Each row is a point on a landscape with many valleys, with its height.
From any point a ball takes the steepest step (drop divided by distance) to one of its 2 nearest points. It stops when none of these is lower. Distance is the straight distance between rows; heights are no part of it.
kar height 45.1: [157 126 144  96 114 119 179 135 115 140 131 134 177 178 139 169  65 148
 128 158  92 104 107 102 123 162  97 118 125 136 179 110 186 161 135 153
 135 129 148  84 151 106 155 104 135 152 123 119 123 123 122 113 195 122
 129  48 135 138 149 153 119 125 143  73 115 136 108]
dig height 27.5: [154 103 175 113 140  91 125 123 156 122  75 123 158 152 140 153 144 135
 117  97 145 139 171 110 132 134 164  90 154 168 124 148 155 150 104 184
 121 160 158 145  59 112 159 162 126 112 169 114 123 109  60 121  69  81
 145 166 110 110  84 133  77 147 123 131 104 155 141]
guko height 73.1: [170 108 143  97 154 110 186 181 143 106 114 118 150 138 133 146 109 149
 112 154 123 101 195 117 204 111 145  81 147 129 161 166  90 180 147 141
 147 157  69 132 139 154  88 184  56 116  72 145 113  94 174 143 112 107
  85  96 134  37 137 122 135 169 108 115  82  85 151]
fada height 66.4: [150 132 127  88 114 114 155 142 162  83  62 124 180 147 138 143 114 122
 148 115 134 153  80  98  98 141 141 132 171  98 178 119 156 177 101 184
  80 130 181  85  75  92 139  97 159 106 174 137 127 127  92 128 132  61
 115 147 117 167  94 149 101 135 115 103 136 112  83]
tik height 49.3: [107 135 109  74 137 162  87  92  50 170 159 133 148  50 152  78 153 140
 143  81 150 129 134  58 134  65 148 121  80 151  62 114 102 117 137 140
 196 148 183 141  99 143 149 160 136 150 128  71 104 156 104 194 101 101
 217 146  84  66 133 127 157 147  95 127 140 162 182]
Dib height 42.8: [143 121 136  87 120 152 171 101  83 147  99 139 179 130 179 123 118 125
 157 118 127 141 123  79  86 130 113  93 132 129 102  77 144 177 111 176
  98 127 166 123 109  91 138 116 188 140 105 166 121 122  80 118 179  82
 134  99 111 105 143 142 124 133 115 101 120 144 125]
figof height 66.7: [144 147 135  53 126 144 166 119 107 156 189 131 174 111  91 117 163 138
 163  88 107 145  95  65 116  97 104 102 121 171  93 114  74 121 120 125
 155  98 140 132 165 120 118 134 122  99 111  74 139 132 172 132 135 136
 158  97 127 122 150 163 146 128 126 101 131  97 132]
Bila height 55.6: [125 100 123 188  89 110 104 130 144 146 103 114  74  88 170 133 135 106
 111 154 142 138 201 196  79 163 171  93  91 100 126 152 131 100 147 138
  89 168 113 138  79 128 116 129 170 156 156 200  84 109 125  94 127 133
 100 131 151 116 138 112  89 131  92 161 128 160 169]
zezu height 63.0: [166 126 108 142 130 149 104 117  91 187  46 121 125 100 162 134 148 147
 179 130 132 156 143 126  98 137 142 108  85 142 113 141 106  81 128 149
 106 135 178 140  75 140 113 165 175 142 140 180 121 130 107 105 105  82
 109 106 119 169 153 112  95 127  96 159  88 142 162]
Vef height 46.5: [124 162 110 159 112 139  89 137 125 156 139 119 112 137 100 116 106 117
 122 134 118 103  54 140 111 135 111 166 111 137 166 142 126  77 126  84
 120 114 149  89 157 132 131 108 126 134 142 109 162 145 160 133 129 165
 137 114 153 238 139 143 151  88 153 126 144 128 100]
tezam height 41.7: [ 84 103 140 118 185 104 146  65 179  88 129 150 114 182 133 167 213 120
 157 110 120 188 151 128 125 163 143 123 153 101  85  91 106  98 113 167
 119  68  69 167  53 127 145 113 139 107 119 128 167 145  98  94 131 110
  80 172  95 132 154  88  80 122 170 159 128 125 118]
vesin height 6.7: [164 129 166  82 126  92 175 136 126 149 142 109 140 126  94 143 114 157
 120 118 130 106 130  89 125 127 142 105 126 207 132 133 176 128  99 139
 162 191 149 137 136 117 146 150  93 129 134  69 119  92 138 134  86 151
 141  97 165 109 118 146  98 129 140  78  90 148 143]
fizi height 25.9: [141 117 142  74 106 112 147 127 148 181 162 122 114 113 129 151 151 156
 134 121 117 109 131  65  76 118 151  94 105 173 130 150 108 102 117 150
 141 174 140 130  91 136 130 138 121 141 128  86 133 122 135 119 123 145
 152  80 141 114 148 129  92 148 101  88  92 140 146]
pufur height 35.3: [123 121 157 108 170 109 156  92 138 132 143 141 113 120  73 126 145 160
 132 111 143 166 114 131 133 154 117 163 125 168  77 113 175  97 107 114
 154 139  98 163 164 113 148 121 130 138  97 102 129 129 123 108 118 199
 123 134 150 151 137 124 106 115 218 127 150 135 129]
Tas height 44.1: [148  95 161 165  92  70 141 174 168 121 139  98  95 145 153 160 100 122
  73 145 122  80 217 170 113 150 177  74 104 151 167 161 154 129 160 159
 122 212  95 132  87 123 144 148  98 133 157 140  92  95 125  94 124 140
  93  70 163  61 123 133  75 160  93 122  92 107 160]
Zanof height 13.1: [134 126 114 139 115 134 135 147 158 105  84 138 112 133 148 148 153 102
 148 152 113 168 126 139  97 140 126 109 148  80 154 148 100 160 110 135
  85  97 127 102  89 133  96 117 154 101 115 185 134 127 147 109 150  78
  76 137 116 140 123 136 123 117 103 135 115 110  94]
dov height 53.1: [115 122  95 139 140 158  96  88  78 150  67 137 163 140 171 126 154 111
 176 128 120 161 100 126  90 136 104 128 115  92 111  70 123 108 142 164
  74  69 167 134  83 127 140 120 202 155 135 178 151 163  74 120 168  79
 118 131  90 184 167 100 125 116 110 145 134 137 128]
tel height 33.3: [110 113 129  77 129 132 178 101 104 155 126 133 134  64 147 123 148 135
 134 123 148 166 122  87  91 127 118 124 127 142  73  90 123 166 107 139
 117 139 112 138 121 111 111 116 159 143  80 147 106 117 109 117 154 130
 141 121 131  70 148 138 135 129 143 104 134 157 135]
nif height 23.3: [ 69 114 125 116 127 125 156  81 133 142 172 159  95  88 131 124 144 130
 102 112 144 151 111 114 111 113 119 165 140 120  74  95 111 157 126 117
 154 108  71 162 171 108 110  85 169 160  91 121  97 139 110 139 166 160
 174 142 125  74 119 124 165 121 169 118 161 151 131]
tizi height 44.0: [134 126 117  91 126 149 125 114  76 187 108 120 144  49 153  96 142 144
 158 102 142 130 144  69 121  85 156  91  83 135  96 120 110 128 120 155
 148 175 187 139  65 144 128 179 158 153 128 133  98 141 109 168 113  71
 176 125 109  85 146 134 139 162  82 134 106 170 184]
Bos height 50.4: [161 163 142 166 102 146  79 170  70 116 120 110 138 183 148 125 102 118
 128 131 115  83 149 164 177 127  87 112 148 157 176 156  97  93 125  91
 123  68 187 111 201 145 137 165 107 114 141 115 153 120 128 134 115 126
 123 111 130 116 103 141 152 114  89 130 103 140 129]
naki height 51.1: [110 163 107 136 115 141  80 134 129 102 133 112 153 150 118 101 105 111
 134 103 125 119  60 127 132 101 115 171 136 122 168 121 135  97 125  98
 112 108 178  96 162 114 150  93 115 106 176  94 156 145 129 157 108 133
 179 168 133 204 108 138 162  99 136 112 173 108  80]
Bemet height 49.1: [139 127 134 193 142 136  92 160  80  87  78 126 136 144 145 107  74 143
 116 173 138 103 178 203 227 139 101 138 161 107 148 151 134 158 156 123
 121 116 131 143 173 144 117 162 105 123 118 190 113 113 105 145 130 133
  80 159 125  84 108 131 149 130 137 183 104 132 149]
Zep height 49.2: [121 128 137 120 172 128 104  75 131  92 113 140 166 159 117 136 188 121
 160 105 125 169 106 137 144 147 116 143 160 129  81  94 140  96 106 143
 130  77 138 165 108 118 145 125 135 105 128 124 178 141  98 109 113 128
  97 190 102 162 136 105  97 113 160 157 151 112 116]
zed height 63.2: [ 75 123 130 216  78 113 145 131 180 104 156 133  54 166 124 160 113  85
  77 143 124 117 145 212 109 154 131 171 137  45 133 163 145 137 171 118
 122 111  28 117 137 111 128 102 139 118 130 153 105 147 157  89 184 176
 115 131 157 144 127 142 153 130 155 152 145 138  97]
goto height 50.5: [126 141 114 102 124 105 166 141 190  97 121 144 151 127  78 140  67 149
 115 152 131 128  78 102 129 130 136 176 135  83 184 133 174 196 131 130
 129 158 115  69 119 120 127  72 106 109 133 128 118 132 149 159 125 109
 116 137 137 159 125 129 149 137 171  92 137  83  68]
pekot height 65.7: [ 98 137 163 190 112 106 159 127 173  97 153 123  51 193  99 144 122 117
  87 127 117 115 125 191 151 162 116 185 156 112 129 160 172 126 162 102
 136 108  52 140 180 106 148  99 129 101  99 122 116 129 136 110 164 204
 115 134 157 145 113 135 147 117 208 142 140 149  87]
Nalu height 77.9: [101 105 131 156 131 142 113 144 125  97 147 143 110 129 156 119 135 139
 107 148 156 123 179 150 163 119 143  94 149  93 103 134  92 171 136 114
 137 107  78 156 143 147 109 126 120 135 120 177 119 127 129 135 133 118
 122 171  96  51 106 107 153 140 133 155 131 143 138]
Muz height 35.9: [127 125 126  90 104 151 189 149 130 111 137 139 165 120 141 120  71 131
  95 130 133 116 107  95 128 102 129 123 158  92 163 113 168 234 116 147
 113 156 122  81 149 101 132  87 126 125 105 135  86 109 135 162 159  83
 160 121 125  78  95 157 183 151 126  69 142 130 105]
Lofup height 61.6: [182 141 154 113 121 107 130 124 127 107  39 108 197 156 151 153 134 129
 176  97 105 168  86 114 128 168 102 135 186 126 169 126 155 146  86 184
  87 106 205 115  95  91 140 131 153  82 166 112 140 111  84 104 113  74
  80 143 128 183 108 167  75 119 145 130 112 106 117]
ber height 56.1: [102 138 129 215 118 139  35 147 133 110 118 119  86 126 149 103 129  88
 110 158 163  99 139 204 156 118 146 142 127  98 145 141 119  93 150  82
 105 119 138 145 129 155 143 130 125 148 200 144 135 137 120 137  86 144
 147 219 119 172  94 104 151 120 122 194 168 146 140]
dop height 55.2: [133 134 128 176  96 168  94 158  32 136 139  92 124 121 169  98 114 110
 136 119 144 110 167 149 148 117  99  78 146 170 107 138  96 120 135  71
 120  75 181 116 195 122 144 173 137 124 133 132 129 105 103 135 121 120
 143 124 100  77  95 120 186  97  82 148 120 160 164]
Patu height 58.8: [123 143  89  94 109 134 100 142 183 141 141 136  99  83 106 101 115 131
 129 142 134 113  87  99 108  68 170 167  94  72 167 136 100 148 135 114
 129 156 120  95  80 160  99 103 107 124 141 128 125 151 181 188 114 106
 172 160 133 157 135 106 147 156 105 123 128  95 106]
Mugi height 32.8: [120 137 113 128  85 113 134 154 170 139 140 124 115 170 124 158 109 107
 109 133  81 110  93  97  64 119 127 128 125 106 178 148 126 125 133 133
 111 137 133  63  85 125 125  89 137 141 124 106 139 141 140 111 169 112
 135  61 129 151 136 156 115 143  77  91 125 115  92]
vap height 75.7: [136  99 155 144 140 125 166 175 164  75 130 137 114 146 151 155 143 137
 106 139 142 135 225 144 176 120 140  73 166  88 131 170  87 182 137 148
 126 132  61 146 114 143  95 148  77 119  90 160 117 106 140 125 119  84
  83 134 102  21 119 107 124 161 113 135  93 104 134]
Kod height 38.2: [108 110 162 120 125 108 121  97 146 120 131 131 129 143 149 145 167 105
 104  96 157 113 147 104 112 142 153 122 143 157 100 108 186 132 112 161
 125 156 142 163  68 112 187 127 139 140 170  77 121 111  41 130  93 128
 190 189  88  88  81  99  98 128 117 102 140 177 144]
tesan height 41.2: [112 136 103 125  95 135 123 116 130 178 153 125  98 118 133 154 117 115
 115 137  93 132  91  76  56 140  93 148  88 145 137 135  95 103 147 113
 124 128 126  75 121 127 102 111 157 143 103 116 141 158 141  90 185 144
 152  41 146 159 170 140 130 113  98  98 140 146 126]
fano height 72.9: [153 132 140 111 129 147 139 169  98 141 154 101 127  78 113 106 146 130
 146 104 144 143 175 133 134  98 121  86 155 172  91 161  63 141 100  88
 141  99 141 143 166 127  96 182  99  90 114 126 124 100 150 138  77 115
 124 136 126  84  92 159 149 113  99 127 104 135 143]
tuzi height 31.6: [100 120 130 164 134 104  84 133 205 117 147 124 109 230 143 180 140 127
 102 138 107  81 137 135 130 146 161 117 121  83 187 141 146  92 173 157
 124 158  93 116  58 156 140 101  85 155 151  99 156 146 124 114 134 125
 121 105 111 156 118  87  82 166 100 136 108 104 104]
Moni height 43.8: [167 112 132 164 121 124 104 158  89 123 100 114 136 125 146 115  65 135
 108 157 145  90 181 173 168 138 142 109 123 140 165 135 149 162 140 136
 102 169 156 111 149 130 146 145 113 143 143 186  80  96 110 146 105 114
 112 131 144  92  94 136 130 132 127 144 117 143 157]
Zit height 50.2: [189 137 118  73 167 120 179 130  67 142  79 125 202  73  90  95  91 187
 165 145 134 129  97 122 171 122 115 137 132 184 124 110 149 146  96 139
 147 167 164 117 160 112 118 164  99 101 107 134 123 115 150 161  89 118
  92 115 169 149 143 173 139 114 157 131 116  95 136]
lel height 29.8: [ 93 116  96 128 145 138 131 110 170  98 109 141 141 160 143 159 175  93
 163 143 103 183 107 122  96 120 123 127 133  61 132 112  63 143 117 152
  92  45  99 121  80 150  86 113 164  96  97 182 166 168 129  99 164  69
  71 135  92 170 172 101 129 130 108 145 130  87  91]
kez height 36.2: [139 117 128  65 108 142 123 139 120 184 147 110 103  77 146 117 153 132
 139 126 123 114 163  61  84  68 168  88  87 157 115 151  87 110 120 123
 153 177 153 137  89 150 114 160 114 138 127  97 104 131 144 163 115 107
 172  87 127  65 142 123 122 154  58 102 102 141 181]
gazib height 29.3: [103 132 124 151 122 123 129 132 138 105 106 112  79 100 145 113 166  87
 126 117 147 176 121 150  81 115 144 125 161 108 118 131 107 152  96 104
  94 106 138 127  88 119 118 115 163 127 149 155 113 118 135 123  97 102
 123 177 116 153  98 127 116 105 113 140 128 147 113]
Rem height 34.7: [ 66 134 111 130 128 148 112  70 115 178 108 165  91  75 132 128 112 111
 115 136 137 170  78 141  79 161  99 193  83 121 119  71 158 108 167 114
 110 113 113 104 142 115 122  98 188 194 107 173  99 161 102 102 209 165
 142 108 167 191 178 107 120 104 152 145 172 167 141]
Zunen height 56.3: [ 97 143  84 124 126 142  79 125 136 144 137 136  94  37 122  80 141 116
 123 132 154 129  87  97 109  60 155 172  96 113 127 122  92 119 132  97
 142 149 140 120 113 155 112 106 141 144 157 116 105 168 152 190 113 120
 198 191 113 155 122 108 168 118 121 136 163 121 126]
raz height 36.7: [134 120 140 103  71 101 175 124 121 141 131 109 153 160 156 144  58 134
  98 144 106  98 114  94  80 137 131 113 134 147 177 112 213 156 123 183
 117 170 174  96 114  93 185 111 143 168 161  92 104 104  88 113 155 111
 159  47 135 114 104 157 110 134  91  68 121 152 108]
Ros height 43.5: [153 138 136  92 144 129 161 126  88 116 114 133 182 116 111 106  86 153
 134 124 143 129 104 120 155 132  97 131 150 161 128 100 160 162  99 121
 124 133 160 130 175 109 146 121 125 129 105 128 120 109 116 148 134 134
 125 132 143 115 124 152 135 110 154 118 135 134 124]
bil height 53.0: [128 149 124 198 151 166  62 144 114  68 113 132 112 150 129  93 103 130
 112 152 149 104 144 206 214 146 107 156 155 103 137 142 140 108 157  92
 137  89 129 153 165 169 118 147  92 125 146 168 153 130 123 147 108 153
 101 196 121 149 111 109 146 127 141 208 138 124 119]
Peke height 59.6: [122 123 111 152 131 171 106 106  26 164 113 110 158  86 179  85 147 121
 159 108 159 141 129 113 113 113  94 102 114 161  63 100 125 106 127 111
 126 104 184 137 152 112 140 160 183 134 118 144 113 116  84 136 119 105
 160 150  90  97 116 124 177  98 102 142 138 172 175]
Kesog height 39.5: [128 143 131 190 104 142  81 158 154 116 137 108  99 197 154 146 117 102
 101 146 106  75 148 177 130 138 121 112 127 102 171 154 139  83 152 111
 120 125 128 121 127 151 146 109 109 152 152 123 164 133 128 114 130 137
 126 117 113 146 108 121 125 133  78 141 116 133 109]
rupef height 70.4: [171 139 123 122 135 124 128 201 144 102 121 117 131 128  95 129  97 142
 105 161 122  85 176 149 202  99 123 102 147 142 178 196  74 156 130 110
 141 130 116 105 165 180  85 184  58  91 114 121 130 116 202 148  83 106
  93 128 134  83 111 129 130 137 101 123  81  85 132]
faf height 22.8: [ 70 123 113 176 179 144 149  87 132  51 128 170 117 150 124 117 155 135
 114 141 141 176 142 188 169 140 115 158 172  67  68  99 127 170 131 118
 134  65  40 183 150 123 122 109 138 121  83 177 130 149 106 125 149 138
 106 214  79 104 129  90 154 125 185 173 152 120 104]
dutog height 39.7: [ 98 131  90 129 176 146 108  87 137 135 132 155 132 133 115 135 158 121
 180 138 118 196  85 127 133 118  98 163 116 100 105  91  80  97 129 132
 130  50 104 119 114 149  81 119 157 123  87 167 175 181 140 108 160 121
  92 119 126 192 205 101 130 116 137 164 142  94  91]
nole height 40.9: [104 137 110 155 108 137 113 114  98 158 102 131 101 100 106 113  91 108
 121 135 131 159  63 158  91 158 109 174 113 131 126 103 163 110 137  95
 109 124 126 101 176 108 128  99 177 162 131 169 122 130 123 109 154 175
 139 124 180 214 143 150 147  84 173 148 158 158 106]
zugeb height 46.7: [121 137 103 125 125 157  96 102 118 136 109 143 161 172 133 149 126 114
 173 133 101 151  68  99 119 133  81 147 102  93 148  87 114  97 150 138
 103  77 152  95 115 128 107  99 170 146 125 144 174 172 125 107 188 110
 116  94 123 207 178 117 137 125 137 121 135 100  96]
zilit height 46.0: [110 113 161 139  90 106 156  94 139 152 128 111  95 113 158 138 176  93
 106  89 149 149 131 114  49 143 130 111 166 171  91 116 175 115  78 142
 104 138 160 167  91  65 178 128 167 158 157  69 114  93  67  78 106 142
 171 150 129  96  81 147  90  89 114  97 138 225 146]
sozif height 63.6: [127 134 147 120 154 126  84 119 136  88 190 133 162 184 103 132 172 120
 135  70 125 106 115 113 172 120 123 131 163 181  95 117 113  84 103 112
 173  92 150 178 139 113 166 143  79  86 177  39 178 113 105 140  78 139
 167 181  95 116  87 121 122 134 130 114 161 115 115]
kani height 39.1: [101 124 145 122 119 106 161 114 161 117 116 109  90  97 135 123 205  85
 125  93 159 173 141 120  56 128 151  99 171 147  86 137 117 167  72 131
  93 115 136 149  95  90 147 139 164 118 165  96 117  95 113 106  80 113
 148 181 120 118  75 145 106 107 112 109 140 179 120]
tek height 25.1: [153 130 174 114 154  97 175 115 112 140 146 124 115 146  75 138 119 156
 115 116 134 110 147 142 153 181 123 132 141 215  96 124 208 103  97 125
 162 166 125 159 178 116 171 150  79 133  99  78 134  86 114 118  96 200
 108 109 169 117 118 134  92 111 197 108 110 151 160]
vok height 62.9: [131 129 135 151 131 108 155 150 164 102 155 148 102 155 116 143  99 136
 101 162 124  98 146 160 159 156 117 140 107  84 155 147 145 136 161 116
 142 143  41 116 143 152  99 113  86 134  82 159 135 137 170 126 159 165
 108  93 148 104 147 111 141 146 158 123 116 103 112]
vidim height 53.4: [104 136  79  78 134 159  95 107  91 159 164 134 141  45 131  80 160 138
 143  99 143 149  89  62 133  58 119 158  94 121  90 112  69 121 129 106
 178 114 164 148 151 146 107 120 141 130 125  99 111 177 152 203 122 119
 207 157 100 119 135 124 182 136 107 135 169 111 144]
bim height 41.8: [122 155 143 130 184 130 131 102  87 129 147 146 135 166  79 121 116 153
 134 125 122 147  84 150 170 154  88 174 125 183  88 109 181  89 134  97
 151 112 111 149 219 119 136 126 111 129  94 103 154 141 120 102 142 218
 111  94 166 179 149 141 131 108 203 154 146 130 120]
purip height 55.0: [130 120 107 120 142 117 122 150 178 118 113 141 137 122 100 126  82 149
 111 167 138  96 109 131 153 117 161 144  89  94 188 141 178 143 156 136
 149 184 111  94 104 146 126  92  85 141 156 147 127 145 163 172 119 114
 142 144 145 168 139 107 127 159 140 125 136  80 110]
kud height 55.4: [137 167  95  96 130 150  82 137 118  94 170 132 189 171  95 113 114 127
 165 120 107  93  51 103 178 103 103 162 128 126 153 116 107  99 131 106
 139  77 162 127 172 128 126 104  99 101 155  59 170 153 145 171 130 137
 155 145 112 182 130 135 158 141 146 115 158  72  96]
budar height 63.4: [129 144 141  89 148 122  84 126 186 118 176 124 143 163  99 138 160 134
 105  83 133  97 110  84 152  89 169 152 118 152 141 146 132  91 117 105
 161 157 133 161 114 143 173 109  81 123 179  40 151 131 121 171  70 137
 192 174  93 144  79 107 122 145 133  93 151 117 116]
buku height 65.6: [124 146 118 153 142 122 153 181 160  95 150 142  94 125  59 115  97 155
 102 162 126 103 143 164 197 123 122 167 138  97 146 175 135 148 152  93
 165 130  53 118 173 152 112 135  84  87  85 142 123 134 214 136 120 176
  88 128 157 132 135 119 164 122 185 134 133  98 115]
Voguk height 8.0: [154 100 151 137 100 105 128 142 145 148  74 111 114 121 171 132 117 122
 113 120 132 120 165 124  77 129 179 103 125 143 145 150 159 125 137 180
 105 192 166 129  38 117 160 149 148 159 169 127 103 108  82 101  98  90
 140 104 128 134 115 130  62 149  70 131  96 161 148]
Vudam height 50.9: [167  99 126 176  85 103  97 153 140 153 104 117  93 106 170 144 103 125
 107 173 112  96 213 173 109 154 178  89  70 117 162 156 118  97 147 154
 103 189 112 139  88 155 114 149 135 141 125 198  97 115 136  97 125 114
  84  74 143 108 164 125  91 160  73 155  92 112 174]
figap height 66.8: [170 119 141 147 118 112 100 150 105 194  72  87  85  50 131 106 165 125
 148 120 154 144 156 146  71 152 154  96  92 175  95 165 125  86 115 113
 116 172 162 138 108 125 110 197 171 143 145 161  95 102 133 107  77 118
 112 130 145 163 129 133  75 101 113 160  98 179 171]
Batus height 75.8: [172 150 161 109 149 156 195 174 105 119 148 107 139 108  98  98 146 130
 158  98 125 142 156 147 156 110  87  96 206 159  94 174  78 186  73 111
 140  70 150 142 211 106  93 198 103  43  85 109 127 101 162 111 101 140
  75 107 133  80  98 199 144 104 111 130 111 105 117]
fef height 59.2: [ 94 122 106 152 120 120 109 131 200  91 142 150 112 156 104 160 100 124
 115 165 122 121 132 140 161 119 154 162 103  29 180 143 130 149 171 131
 124 142  70  96  87 152 100  93 111 124 108 156 140 149 165 136 154 119
 104 147 126 148 160  76 133 164 133 143 108  94 104]
gife height 26.6: [109 122 122 124 103 114 166 168 147 110 146 131  99 100 137 117  80 116
  80 126 143 105 144 139 103 114 154 118 143  92 157 146 146 203 134 131
 105 173 110  98 131 110 119  89 140 146 130 147  93  91 133 143 140 126
 146 138 128  69  82 139 153 143 127  99 135 154 121]
rusaf height 59.9: [ 75 120 120 213  89  99 104 118 174 112 151 136  37 102 156 143 144  84
  93 152 135 142 179 208  94 149 174 131 102  59 141 124 122 116 153 125
 107 143  56 132 111 136 121 112 158 134 142 178  99 151 149 100 152 180
 101 158 169 131 141 122 118 122 121 161 143 137 154]
tid height 59.7: [165 161 127 100 138 123 113 135 123  90 165 126 197 177  76 118 144 135
 160  76 101  99  53  88 174 107 105 159 155 177 134 120 125  97 110 109
 158 113 182 140 183 110 159 119  81  75 171  12 166 111 132 137 100 149
 167 161 106 152  94 148 130 122 149  92 166  76 107]
vur height 58.7: [ 90 123 127 198 130 125  48 105 180 119 168 143  59 131 142 115 155  94
  92 118 156  87 152 179 139 121 185 164 118 103 130 122 133  77 152  97
 142 161  90 172 102 144 168 104 117 140 211  98 121 133 105 145  92 179
 176 227 119 129  90  81 124 135 148 164 176 155 147]
gedi height 36.0: [149 120 135 134 103  90 163 171 147 109 140 113 111 127 120 126  80 125
  78 152 136  89 175 153 140 136 169 113 129 131 189 151 166 173 153 148
 128 193 117 106 123 117 141 125  93 146 162 137 100  90 142 137 123 136
 130  84 148  89 102 135 110 145 113  91 110 137 128]
teb height 62.1: [185 137 138  54 132 144 165 137  73 153 133 121 207 121 102 123 139 151
 197 119  97 131  96  68 144 115  81 100 111 188 110 108  81 102 123 148
 136 106 189 102 172 145 102 150 113  83 108  77 167 124 181 113 128 125
 102  51 137 142 166 162 118 123 125 102 102  91 148]
res height 58.3: [146 113 132 152 143 167  70 102 107 138  55 138 168 164 165 144 143 133
 159 126 122 140 140 154 139 167 111 103 119 121 126 101 132  72 127 151
 106 101 183 155  92 151 137 147 154 146 136 171 149 143  79 117 122 102
  89 145 112 183 137  97  99 123 128 170 104 127 142]
gerem height 68.0: [153 125 129 146 149 111 133 181 111 123 143 128 109  81  94 102  96 145
 105 155 135  91 181 172 198 119 137 118 116 127 130 170 104 136 142  97
 153 154  91 128 170 175  90 157  76 105 106 166 113 112 208 153  89 156
  86 130 170  86 144 133 157 133 140 136 120  96 148]
Zes height 50.6: [145 113 144  95 116 133 164 115 100 154 112 125 180 156 161 163 110 148
 148 141  93 121 112  79 109 158  97  97 106 155 126  93 142 115 125 148
 112 111 160 121 141 114 136 122 166 142  84 134 144 121 109  83 180 115
 111  37 131 111 168 149 126 124 123  99 103 133 133]
Lom height 56.0: [189 129 139  75 179 114 174 113  75 167  96 123 169 107  76 127 128 180
 169 132 118 130 107 101 146 149 103 131 106 207 119 133 137  86 100 141
 163 164 171 128 154 133 116 170 100 110 100 107 149 123 169 123 102 147
  82  61 179 169 161 155 101 114 146 125  92  94 160]
muro height 43.7: [150 142 125  71 113 141 167 149 131 119 130 124 171 100 105 122  98 147
 145 125 124 126  85  83 110 108 132 129 131 132 142 110 128 177 107 139
 117 144 151  91 126 116 122 101 135 129 138 120 104 125 151 160 140 100
 145 125 141 127 134 156 150 134 136  91 146 111 102]
vun height 75.5: [100 116 103  97 182 157 152  88  82 136 149 148 128  65 108  84 188 158
 165 130 156 197 116 133 124 114 125 127 137 137  14 113  85 131 115 104
 156  97  91 177 157 117  99 136 141 125  86 164 126 153 136 135 130 136
 123 165 119 105 163 122 149 108 152 172 149 123 139]
Mogab height 70.6: [128 136 110  81 132 160 157 117  91 150 164 131 173 106 130 134 152 117
 193 110  96 176  92  80 105 116  88 116 123 136  91 101  63 128 121 122
 122  60 130 117 162 122  79 125 165 100  79 125 151 140 162 100 182 108
 126  81 118 121 190 157 161 123 120 107 147 100 115]
Kilu height 70.5: [166 117 138 109 159 139 170 162  82 167 157 104 105  47 100  79 119 150
 145 132 149 118 183 152 147 101 141 103 119 155  98 159  86 153 111  77
 146 145 106 135 183 142  87 176  96 108  82 161  96  84 190 149  99 155
 104 116 158  68 129 158 165 118 123 125 108 143 161]
Zod height 21.8: [112 126 137 132 114  93 126 138 212 119 171 126 122 214 116 181 109 116
  89 124  97  90 108  84 110 133 145 142 122 111 184 142 158 109 148 164
 138 153  93  80  82 138 144  84  88 145 130  65 158 144 138 128 153 144
 135  81 127 144 118 117 112 151  95  78 109 101  94]
gev height 11.5: [ 73 115 122 160 155 144 154  77 107  85 151 166 104 123 130 113 142 136
 105 120 151 164 155 168 139 148 110 133 145  98  53  77 147 163 140 121
 132 101  52 184 170 115 131 101 155 148  77 165 106 128  96 116 168 172
 134 174 104  49 131 118 157 122 191 158 167 164 130]
Pir height 55.5: [173 125 146 101 169 128 132 105 117  99  74 121 212 164 127 156 166 150
 182 100 121 163 114 106 166 159 102 130 166 138  93 108 137 138 106 184
 115 100 167 152 106 103 136 139 131  80 138 122 159 134  86 123 113  94
  83 162 108 139 120 137  94 130 154 143 126  81 116]
lokez height 60.8: [ 81 122 132 145 145 131  51  97 183 130 188 156  83 140 113 130 189 129
 101 105 137  96 154 128 141 103 167 148 117 145 114 130 103  82 117  86
 176 147  80 196 118 148 158 124  80 135 203  59 141 144 123 158  63 157
 190 213  91 132  87  76 128 143 138 144 156 134 145]
Vilo height 44.9: [147 159 111 175  90 137  66 159 114 117 129 105 118 237 146 155  95  99
 104 148  97  48 118 154 152 132  89 130 126 126 200 166 126  59 156  85
 116  93 160  87 165 150 145 125 101 122 150  90 173 146 137 122 140 139
 128  69 121 186 127 130 137 110  91 136 100 130 111]
geki height 41.0: [ 97 133  98 133  98 116 116  79 125 215 118 132  70  69 145 126 108 106
 105 146 101 147  88 115  45 154 102 167  53 141 134 112 146  89 164 122
 130 163 126  94 118 122 112 123 192 196 104 140  94 147 110  90 203 150
 147  57 163 171 191 106 107 132 109 108 155 167 157]
zut height 73.2: [118 127 104 106 146 172 158 127  95 152 162 131 135  72 123  98 147 137
 157 133 122 178 114 126 122 102 102 128 130 119  73 133  53 144 112  76
 132  69  93 135 175 153  73 145 129 114  73 158 129 143 177 122 146 125
 115 117 124 117 165 140 185 113 125 144 138  96 121]
firi height 32.6: [ 73 116 124 153 151 119 147  89 172  82 137 161 102 196 135 160 169 116
 115 129 125 166 141 142 139 158 131 149 152  53 118  90 128 151 143 143
 115  68  52 157 108 121 131  91 134 144  96 164 147 149 102 114 173 122
 102 151  98 111 136  86 124 130 163 146 131 130 101]
kifar height 26.0: [142 115 148 129  98  88 128 128 138 148 107 116 140 166 154 133  83 139
  86 138 122  95 136 136  97 158 153 113 118 140 182 125 220 126 134 179
 128 204 161 115  78 116 195 118 121 173 197 101 108 105  73 117 117 119
 144  79 133 150  92 119  69 144 117 110 114 155 138]

Where does a ball stop that starts at each point below?
zezu: Zanof
Lofup: gev
sozif: Rem
Zunen: vesin
vur: gife
zut: Ros
